Points on a hilly landscape, in no order, each with its height.
From any point a ball rolls to the lowest of the 5 points nearest to it. It stops when none of these is lower. Distance is the straight distance between rows; heights are no part of it.
Q228 h=63.3: [106 105  90 112 173 143 124 129  64 234]
Q108 h=22.8: [120 100 125 134 117 134 143 168  67 141]
Q233 h=22.4: [111 170 131 107 163 172 108  94 138 188]
Q225 h=24.9: [104 172 124  91 176 162 109 107 127 210]
Q681 h=16.8: [134  95 129 168  97 123 143 157 125 100]
Q11 h=31.4: [130 165 108 115 131 129 124  84 161 116]
Q648 h=18.8: [ 99 178 118  93 174 183 114  87 138 197]
Q775 h=40.7: [130 162 119 125 127 140 117  84 141 143]
Q755 h=37.8: [135  98 133 171  99 128 158 190  91  98]
Q890 h=49.6: [ 98 132 121  96 170 138 118 141  96 203]
Q221 h=8.0: [102 131 134 111 147 147 119 141 108 188]
Q889 h=69.0: [141 146 118 133 121 122 118  97 149 119]
Q520 h=10.9: [116 105 136 151 109 135 138 171  96 127]
Q920 h=25.1: [140 108 125 157 106 113 126 124 135 100]
Q700 h=28.1: [155 120 128 120 111  89 130 123 159  61]
Q409 h=36.3: [120 125 138 140 108 130 121 136 123 138]
Q518 h=62.0: [125 138 136 142 122 138 124 111 133 150]
Q930 h=30.7: [145 124 126 147 110 114 131 115 141 105]
Q234 h=35.9: [145 142 150 107 123  93 130 123 186  38]
Q517 h=30.3: [159 105 138 120 109  84 137 133 152  40]
Q839 h=49.9: [125 170 130 119 149 157 114  96 136 170]
Q573 h=33.8: [131  89 132 174  95 127 140 172 101  91]
Q402 h=33.7: [138 161 108 109 138 109 128 101 168  82]
Q376 h=49.8: [109 131 125  99 154 136 120 143 102 193]
Q123 h=44.0: [141 151 110 125 125 113 127  97 153 105]
Q8 h=17.5: [108 189 118  87 172 189 113  67 142 189]
Q25 h=47.7: [162  74 142 153  98  90 146 144 138  30]
Q453 h=19.5: [150 129 121 122 124  97 133 112 160  76]
Q413 h=13.8: [137 115 136 155 112 121 129 125 129 121]
Q74 h=76.2: [107 105 114 104 148 142 132 154  77 194]
Q787 h=40.3: [150  80 135 153 100  93 141 136 150  47]
Q791 h=12.6: [119 108 136 149 106 138 130 164 102 137]
Q859 h=31.8: [162 103 159 123  92  82 144 144 163  15]
Q194 h=54.4: [ 99 146 106  84 182 142 118 129  96 225]
Q113 h=26.5: [147 110 129 144 109 100 134 121 146  81]
Q365 h=30.4: [117 166 134 113 157 160 112 107 133 192]
Q30 h=88.5: [162  73 131 158  99 107 140 155 135  37]
Q440 h=17.0: [139 134 122 136 118 111 123 107 149 100]
Q86 h=33.5: [150 132 159 113 108  80 132 137 183  27]
Q554 h=13.0: [113 183 113  99 152 178 119  65 150 168]
Q618 h=60.0: [133 131 131 145 114 131 126 116 139 126]
Q581 h=35.0: [122 101 140 162 103 130 136 158 103 118]
Q435 h=25.2: [114 131 137 128 123 141 126 131 120 163]
Q595 h=63.4: [109 111 100 105 169 140 126 142  75 225]
Q487 h=22.1: [110 114 133 127 129 132 135 158  94 161]
Q943 h=31.5: [122  96 131 162 104 132 148 176  95 100]
Q342 h=32.7: [147 144 126 108 124  91 130 115 176  55]
Q98 h=29.5: [114 141 141 126 137 139 120 130 108 176]
Q574 h=62.1: [106 119  93  91 184 142 120 127  87 239]
Q707 h=42.9: [144  87 131 170  96 111 143 156 124  70]
Q90 h=43.8: [155 138 169 116  97  86 124 134 189  13]
Q290 h=24.7: [128 101 134 164  97 123 133 147 123 109]
Q887 h=22.6: [117 177 114 108 143 159 121  72 148 147]
Q226 h=43.5: [126 145 131 134 129 139 118 114 132 161]
Q829 h=41.8: [114 155 134 109 152 145 119 120 119 193]
Q590 h=36.8: [106 159 133  97 170 153 115 128 111 209]
Q21 h=60.4: [147  77 132 187  97 117 151 179 110  54]

For each start below, name the point where the ball stops.
Q30 => Q440
Q409 => Q520
Q787 => Q440
Q228 => Q221
Q25 => Q440
Q595 => Q221
Q86 => Q440
Q839 => Q554
